Points on a hilly landscape, in no order, each with its height.
A ball rolls from a point to the lowest of its 4 nearest points, and stops where none of them is lower. Distance is the straight distance between rows; heights are no part of it.
z_554: [ 16  16 -14  13 -21 -28   6  22   7  -5]  h=626
z_722: [ 18  17 -24   7  -8 -31   3  34  -1   1]  h=500
z_167: [-34 -29  -3  -9  16   8  -9 -16   0 -25]  h=165
z_949: [-28 -15 -13 -17   7  31   1  -9  -6 -19]  h=112
z_758: [-35 -34  -8 -21   3  11  -9  -3   6 -37]  h=379
z_406: [ 41  10 -12   7  -3 -17  -7  31 -12  20]  h=381
z_574: [  5  16 -29   8  10 -45  -3  42  -3   6]  h=478
z_5: [ 29  15  21   0   6   0 -16  37 -18  45]  h=191
z_910: [ 35   7  14   0   2  -6 -14  33  -9  38]  h=163
z_295: [ 16  18 -31   5   7 -35  -2  42  -8  10]  h=464
z_713: [-19 -16 -18 -24  -1  41   4 -12  -9 -17]  h=128
z_300: [ -4 -26  -1  15   1 -18  -1 -27   5 -34]  h=451
z_487: [ -8   3  -8 -13   9  38  10 -24  -5   6]  h=225
z_895: [ 10   3  23  12  -5 -15  -1  -6  11   9]  h=281
z_606: [-28 -37  -5  -6  14  -4 -12 -15   3 -33]  h=357
z_273: [10 31 33 -4  0  8 -4 16 -6 33]  h=98
z_280: [ 33   6   9   1   7  -5 -20  35 -19  47]  h=182
z_26: [ -4 -29 -13 -29 -14  54  -2 -11 -10 -18]  h=176
z_76: [-26 -44  -7 -11  11  -5 -13 -16  10 -44]  h=342
z_984: [-19 -22   7  10  10  -5  -5 -28   5 -13]  h=348
z_753: [ 30   5   6   9 -15 -21  -2  16   4   9]  h=36
z_477: [-14  15   6  -7  13  30  11 -23   0   9]  h=169
z_956: [ -9 -21 -15 -24  -3  48  -2 -14 -12 -10]  h=99
z_484: [  2  17 -18  13 -16 -39   9  27   8  -6]  h=431
z_189: [  0  10 -13  20 -28 -37  11   3  10 -15]  h=405
z_152: [-16  10  20   3   7   9   6 -16   8  12]  h=251
z_314: [ 35   7  13   7  -8 -15  -6  24   0  24]  h=186
z_223: [ 33  13  -4   8 -13 -23  -1  25   1   7]  h=65
z_408: [ 27  13  -5   8 -15 -24   2  21   4   1]  h=168
z_732: [ 22   6   8  14 -17 -21   2   2  10   1]  h=139
z_742: [ 12  -1  13  16 -11 -18   1 -10   8  -4]  h=257
z_778: [-36 -27 -12 -27  -1  24  -6  -1   0 -37]  h=443
z_108: [ 18   4  25   9  -7 -12  -6  11   6  21]  h=235
z_328: [-24  -3  16  10  12   1   1 -24   5   0]  h=347
z_665: [ -1  13 -24  10  -3 -47  -1  40   9  -1]  h=455
z_750: [-22   7   8   0  13  21   7 -21   0   4]  h=221
z_10: [  0  20  10  -7   9  32  16 -21   1  16]  h=173
z_998: [ 0 28 28 -3  7 14  7 -3  1 22]  h=181
z_327: [-29 -11 -12 -17   8  31   1 -15  -6 -16]  h=101
z_258: [-25   1   1  -6  13  23   7 -23  -2  -1]  h=250
z_993: [ 28  19 -27   6   2 -25  -1  37  -9  10]  h=469
z_341: [-11   3  23  10   6  -4   2 -16   9  11]  h=266
z_761: [  3  -5   1  20 -16 -25   7 -24   5 -24]  h=320
z_112: [ 16  14  30   1  -1  -1 -11  24  -5  32]  h=130
z_436: [ 18  12  -4  16 -23 -27   7   5   8 -10]  h=326
z_185: [  2 -21 -12 -18   1  51   4 -23  -9   3]  h=559
z_809: [ -5 -17   9  16   2 -14   0 -25   8 -18]  h=330
z_445: [-16 -10 -16 -21   5  40   6 -20  -9  -7]  h=171
z_2: [  5  -8  12  18  -9 -20   5 -18   8 -13]  h=306
z_557: [-13  21  22  -2  10  16   9 -14   3  16]  h=263
z_938: [ -1   9   1 -12  12  39  15 -27  -5  12]  h=23
z_884: [-35 -15 -10 -13  14  19  -2 -16  -3 -16]  h=122

Two balls start at each pair of points below. Name the first point that both come to, or write -.
z_328 and z_557 => z_477
z_300 and z_341 => -
z_809 and z_436 => z_732
z_152 and z_167 => -

Where does a ball stop that starts at each point below?
z_758 => z_327
z_5 => z_273
z_280 => z_273
z_574 => z_753
